A landscape with many peaks, sampled at points; each row gives a point and its height.
From any point a climber takes the steepest step (rise divided by distance) to one of its 2 nearest points. It stops when none of these is higher. Distance is the straight distance between rows; heights are no part of it.
K_854 (h 268): [109  96 134 142  99 119 192  95 179 176  92 165 115 150 130 177 157 100
  91 128 147  64 143 162 101 158 108 158]
K_964 (h 45): [138 106  77 163  77 151 181 133 102 106 152 178 126 150 110 126 131 107
  80 156 181 123 154  87 183 154 205 153]
K_625 (h 51): [127 146  68 138 132  86  83 198  80 124 126 112 115 181 117 134 113 122
 176 149 126 142 127 132 117 100 123 103]
K_248 (h 310): [122 180 143 177 173 127 127 156 140 154  96 177 120  88 118 180 125 126
 158  50 140 145 145 118 140  85 133 123]
K_555 (h 284): [104 121 152 156 151 116 166 120 181 191  86 189 132 132 117 177 138 122
  92  96 123  74 168 141 133 148 100 151]
K_559 (h 269): [101  98 126 125  95 140 163 121 124  87  82 146 113 130  56 101 134 123
 103 205 121 109  75 106 103 128 139 105]
K_857 (h 43): [ 73 152  72 115 114 102  91 179  92  93 135 114 111 131  83 128 130  80
 181 125 137 129 122 144 110  98 115  94]
K_976 (h 73): [164 108 136 143 173 117 119 100 134 136  94 158  94 159 117 106  39 129
 125 113 103 167 166  93  93 168 109 106]
K_45 (h 72): [173 115 123 141  91 131 124 136 101  74 132 113  97 130 118  80 114 121
  83 179 140 137 127  66 146 147 173 127]
K_93 (h 115): [176 107 175 108  97 121 152 108 147 112 108 118  89 128  81  82 139 100
 120 184 161 137  84  77  61 101 150 111]
K_85 (h 432): [163 118 129 121  84 148 164  92 120 147 168 117 199 149 170 146 157 135
  99 136 171 124 111 111 173 147 146 167]
K_695 (h 97): [151 151 118 152 204 118  85 134 124 144 101 130 130 128 123 152  90 120
 173  75 119 155 127 122 114 123 116  97]
K_168 (h 312): [129 105 100  96  89 160 142 100  92  82 137 153 171 125  97  92 122 145
 107 177 146 111  99 121 152 146 181 138]
K_491 (h 122): [139 130 169 155 154 154  74 131 139 175  96 146 123 123 144 142  94 184
 133  89  44 154 172 129 138 157 108 136]
K_521 (h 360): [135 144 106  90 133 115 150 167 125  78 186 153  96 126  90 111  98  95
 127 130 146 111  84  93  90  71 190 122]
K_721 (h 501): [119 120  88 201 112  98 124 122 130 152  94 141 118 166 103 187  69 152
 153  78 182 172 180 135 108 145 115 103]
K_891 (h 210): [125  92 140 129 138 115 108 152 120 137 103 175  83 153 116  99 121 150
 103 141  76 142 137 114 105 162 150 137]
K_300 (h 256): [138 172 122 182  56 182  85 146 117 145 113 129 135 139 157 174 130 168
 104 113 108 150 168 116 184 163 108 127]
K_13 (h 324): [122 176 136 154 170 133 133 173 132 118 145 150 101  89 115 135 114 117
 153  85 157 168 120 112 109  56 144 111]
K_608 (h 392): [184 131 165 104 182 120 129 130 148 126 155 108 132  79 142 108 132 123
 149 124 162 117  90  99 114  72 173 136]
K_294 (h 461): [ 71  87 107  89 118 132 124 112 112 104 158 114 127 131 142 130 140 117
 118 156  94 158 104 188 121 168  71 132]
K_120 (h 340): [139 141 139 128 156 118 163 161 141 114 166 176  90  85 105 130 131 106
 120 108 152 124 122  87 125  63 176 134]
K_408 (h 213): [119 101 165 119 122 152 148 139 142 141  88 170 105 107 125 150 162 125
  92 136 117  98 146 109 129 131 125 175]
K_977 (h 344): [143 174 159 122 153 156  92 164 132 131 141  81 106 110 141  61 139 101
 181 125 102 107 125 130 106  57  96 139]
K_658 (h 228): [103 176 146 168  63 190 125 145 137 138 152 132 111 128 158 162 170 150
  92 114  83 105 178 126 192 167 123 145]
K_79 (h 108): [137 167 126 156 160 151  73 124 114 174  78 139 123 100 122 133  82 158
 179  92  90 161 147 114 146 131  84 112]
K_656 (h 217): [123 142 127 140  94 149 125 139 151 130 119 136  89 108 149 181 154  90
 120 109 165 122 143 111 120 102  95 129]
K_573 (h 296): [152 160 167  81 201 117 116  97 126 138 151  86 131 117 173  61 136 137
 160 153 103 105  85 143  92  83 110 137]
K_187 (h 135): [126 140 146 139 164  96  92 128 129 180  69 139 141 138 144 173 126 214
 142 115  68 112 165 124 148 146 118 134]
K_468 (h 293): [119 152 145 163  75 156  97 128 121 127 127  80 171 143 178 138 158 180
  99 126 115 141 187 144 191 178  99 114]
K_691 (h 189): [109 170 107 142  96 136 134 125  83 103 160 155 123 141 138 144 146 205
  98 139  73 102 141 105 206 154 194 133]
K_78 (h 297): [112 139 163 170 167 154 153 134 179 179  77 194 103 101 125 165 102 128
 128  73 122 123 175 115 131 107 115 139]
K_911 (h 384): [134 168 135 118  95 124  79 159 126 142  95  80 105  99 141  61 160  83
 172 127 156 115 129 121 109  70  76 125]
K_55 (h 86): [158 107 122 133 183 138 117 101 112 131 124 125 148 126 122 126  75 112
 122 108 101 144 136 124 132 151 113 123]
K_887 (h 62): [144 123  75 129 152  87  68 153  73  93 146  76 112 211 119  88  73 113
 169 159 104 138 134 144 116 139 121 103]
K_363 (h 34): [104 187  95 124 168 101  95 185  97 123 122 114 130 124 109  90 131  97
 219 111 132 134 114 146  97  67 116  98]
K_821 (h 301): [115 137 171 124 125 115  99 162 127 125 129 106 117 108 142 105 147 177
 108 143  57 132 152 154 144 119 108 131]
K_110 (h 466): [100 119  94  99  98 194 124  92 115 122 163 106 188  97 161 148 119  98
 168  95 141 157  94 146 161 116 103 138]
K_500 (h 204): [119 208 126 175  64 158 120 134 117 109 178 131  87 127 152 192 180 157
  79 151 101  56 152 106 170 136 130 153]
K_827 (h 460): [ 86  88 100 106 166 119 127 109 122 145 113 122 196 133 114 153 126 126
 150 100 109 122 132 184 149 167  88 126]
K_284 (h 422): [171 133 193 137 163 103 137 164 189 140 116 106  99 102 148 123 156 114
 127 127 176  92 133  94  99  85 165 131]
K_190 (h 399): [130 112 116  72 182 118 125 123 162 118 166 125 124 109 126 119  88  82
 185 110 140 141  75 168  77 101 110 124]
K_629 (h 431): [ 87 124 102  76 201 125 117 115 132 136 149 112 126 116 104 118 130  94
 191 123  96 138  83 159 111 113  64 121]
K_101 (h 478): [129 138 125 144 172 105 159 162 129  91 157 114  97 139  84 104  88  77
 154  84 160 178 119 161  81 105 115 101]
K_321 (h 370): [182 130 156  71 196 127 140  87 156 126 158 105 137 109 141  99  87  95
 176 117 163 150  62 139  82  77 151 125]
K_679 (h 388): [109 123  91  84 138 158 144 133 130 111 199 150  95 102 127 125  99  75
 147 119 125 151  83 104 118  79 144 118]
K_615 (h 471): [115 131  99 123  93 153 182  91 141 185 151 146 216 172 151 144 159  99
 117 103 163 142 123 143 199 141 139 165]
K_170 (h 558): [125 106 131 132 140 132 168 108 149 128 134 121 182 106 139 164 124  92
 162  56 203 160 122 149 137 112 144 134]
K_340 (h 56): [165 120 115 169  69 129 149 142 100  97 124 164  82 162  97 129 105 118
  85 163 174 126 149  64 142 140 199 132]
K_351 (h 171): [108 121 141 132 148 120 136 128  97 135 110 190 141 141 149 141  98 200
 118 118  36 149 142 125 151 167 135 131]
K_971 (h 417): [ 83  98 129  98 130 115 155  93 116 134 119 140 194 126 149 138 154 178
 121 129  78 115 113 183 154 166 119 141]
K_626 (h 265): [169 102 189  70 170 127 124  78 155 139 132 101 141  96 179 100 148 144
 137 143  99 121  92 146  92 109 116 130]
K_391 (h 152): [147 136 176 149 135 108 114 116 115 141  76 160 150 125 137 125 118 224
 117 161  53 132 157 138 129 174 141 114]
K_384 (h 400): [ 66 105 146 114 109 116 112 108 135 120 145 128 166 110 185 119 143 150
 111 135  77 160 143 195 124 177 102 115]
K_809 (h 140): [136 152 107 163 112 131 155 114  99 144  99 143 182 193 143 150 131 195
 105 137 103 106 158 107 191 187 158 139]
K_5 (h 201): [125 111 106 127 120 117 108 155 121 104 137  97 139 116 127 150 147  89
 122 116 163 132 125 134 119 104 127 124]
K_345 (h 544): [137 109 103 151 132  69 111 124 117 117 109 140 120 175 107 139  50 141
 165 102 164 173 141 127 112 133 146 107]
K_939 (h 465): [ 66 152 126  94 166 133  99 151 127 133 122 131 115 112 127 103 152 135
 154 117  55 143 101 171 123 109  68 133]
K_83 (h 163): [134 190 109 141 100 148 161 101 100 128 145 151 200 169 137 114 164 215
  92 139 102  91 159 117 228 158 188 126]
K_855 (h 514): [149 106 114 100 128 167 149  96 135 150 138 100 184 107 174 151 139 117
 169  95 169 156  88 124 140 120 154 151]
K_426 (h 492): [ 98  83 126 121 176 109 154 116 148 163  85 139 156 106 120 151 147 112
 127 101 139 124 132 159 107 147 105 140]
K_612 (h 535): [ 91 119  66 135  76 122 106 104 102 136 111  83 146 105 118 156 153 114
 148 123 154 128 133 156 133 142  67  94]
K_668 (h 592): [120 130 105 150  92 113 109 130 153 146 111  78 147 134 149 177 181 122
 116 136 160  83 144 147 133 157  73 114]
K_720 (h 26): [140 159  94 117 178  93 102 167 108 101 157 117 165  90  91 128 115  99
 192  86 149 141 107 163 127  89 127  94]
K_453 (h 119): [137 112 142 149 129 124 139 107 117 174  78 159 150 163 127 136 121 149
  89 112 112 120 160 119 172 178 144 163]
K_581 (h 542): [156 146 107 135 124 113 143 115 135 131 136  99 170 142 164 196 175 137
 115 127 150  68 115 130 148 141 133 136]
K_642 (h 505): [132 168  96 149 105 146 174  94 143 177 135 118 196 148 166 181 179 107
 119  99 163  88 134 135 177 142 112 142]
K_269 (h 250): [109  94 131 161  82 126 143 119 177 162 126 146  68 146 117 183 172  73
  83 143 182  82 167 141  96 150 105 156]
K_926 (h 347): [ 95 146 110 106  76 162 157  96  90  92 169 149 199 142 122  95 154 184
 102 202 139  98 114 155 201 148 190 138]
K_224 (h 249): [ 98 117 165 127 117 142 140 121 119 110  96 178  81 111  58  66 113 156
  92 195  75 145  98 105  92 141 127 124]
K_355 (h 470): [132 141 141 184 149  75 131 172 159 142  95 145  97 148  99 183 107 137
 131  94 185 148 171 140 105 129 142 108]
K_177 (h 338): [165 152 182  94 172 139 110 104 148 129 139  85  84 138 155  49 115  86
 155 116 111 112 106 102  92  85  96 134]
K_917 (h 160): [175  87 133  91  96 111 117 115 118 102 146  85 132 128 133 105 133 123
 133 182 159 113  87 129  98 138 140 112]
K_89 (h 235): [125 106 165  89 170 124 134 107 173 162 115 108  97 122 166 116 126 107
 155 126 125 136  99 136  87 115  95 156]
K_469 (h 523): [132  82 138 124 156  99 176 111 149 128 101 151 188 108 105 141 123 114
 119 104 177 133 118 143 111 131 161 120]
K_166 (h 386): [172 137 196 123 147 122 123 149 175 128 124  64  98 129 144  75 122  71
 147 102 164 107 140  94  85  70 137 127]
K_793 (h 33): [148 170  98 164  64 146 182 109 101 122 151 156 147 147 144 135 167 116
  69 147 173  76 151  80 183 144 186 159]
K_916 (h 448): [182 147 164 161 152  81 152 171 154 127 107 126  92 132 107 141 134 121
 115 101 188 123 162 111 101  88 181 120]
K_614 (h 190): [111 118 112 109 164 126 118 148  99 111 139 159 126 125 120 123 105 155
 118 136  58 140 116 111 154 133 151 144]
K_36 (h 233): [155 120 135 177  79 130 133 124 179 140 117 109 104 118 127 178 164  97
 100 107 213 100 160 133 107 127 102 139]
K_252 (h 95): [168 105 176 112  89 143 126 141 127  90 151  99  83 125 113  43 137 119
  99 190 127 122 119  77 104 113 136 124]
K_66 (h 98): [138  90 111 137 110 120 118 108  97 123  93 126 142 176 124 106  88 154
  86 149 105 155 168 122 146 193 132 136]
K_535 (h 214): [ 97 189 104 131 108 154 118 160 110 106 182 133  90 131 153 169 171 170
  85 135  83  90 130 100 168 112 157 122]
K_880 (h 211): [135 112 163  93 118 145 148 116 155 161 136 139  97 101 152 142 156 135
 120 129 128 128 100 110  97  95 132 159]
K_439 (h 287): [126  79 111 114 115 143 152  87 112  83 121 144 179 127  57  93  86 114
 123 194 139 111  66 132 105 150 143 109]
K_414 (h 237): [ 97 139 113 129  92 167 100 168 125  96 176 124  76 122 142 127 151 129
  96 149  99 131 131  93 144 100 119 140]
K_908 (h 339): [123 123 167 156 126 113  81 133 146 126 113 104 169 118 173 132 163 200
 115 143  81 114 168 172 151 181 104 122]
K_602 (h 387): [132 133 108  89  76 136 157  80 104 115 168 113 200 137 157 146 164 178
 115 172 142  96  90 140 164 148 181 144]
K_206 (h 507): [137 120 101 154 135  90 126 183 114  87 142 113 108 166  94 132  68  88
 142 110 168 177 156 128  95 119 151  95]
K_20 (h 506): [ 57 100  91  83 166 107 115 134 101 128 127 145 133 130 118 130 114 137
 138 141  43 140 108 183 119 158  87 131]
K_847 (h 419): [123 151 130 148 116 122  89 150 150 147 111  84 101 105  95  90 136  81
 172 105 189 152 156 127  91  98  83 102]
K_806 (h 77): [156  92  91 137 136 123  84 130  75 102 130 102 108 181 130 105  69 141
 134 157 103 151 137 129 148 180 123 112]
K_918 (h 423): [115 130  98  89 115 204 118 106 122 115 189 120 115  86 149 119 106  78
 154 113 127 174  85 129 139 100  94 128]
K_838 (h 182): [114  70 104  78 114  99 123 136 135 102 159  86 123 151 122 142 128  90
 127 161 157 126 106 149  82 132 116 104]
K_369 (h 231): [ 99  89 173 109 120 140 143 120 134 151  75 185  94 104 103  93 135 156
  72 163  75 125 131 123 116 159 120 139]
K_232 (h 267): [123 126 146 117 107 113 124 150 117 109 151 135  90 120 147 106 160 158
  85 175  75 111 101 117 116 110 139 147]
K_397 (h 136): [177  71 166  87 102 115 149  66 146 122 121  92  94 122 119  70 121 113
 112 177 150 137  99 123  80 155 123 120]
K_242 (h 449): [121 135 121 152 145 111 126 127 134 117 120  88 103  84  68 102 102  94
 158  79 200 196 153 152 105 108  97 103]

For each start below, name the point where the climber stops.
K_408 -> K_668
K_880 -> K_345
K_55 -> K_668
K_78 -> K_170
K_340 -> K_170
K_614 -> K_668

Call two points neighbours if one is among the 2 nearest of the other. Go from one point of each pair to the other, from neighbour to neighbour, staying as high as possible. Name the lowest point that can't be avoided.
K_345, K_668 -> K_880
K_20, K_345 -> K_321
K_20, K_170 -> K_384
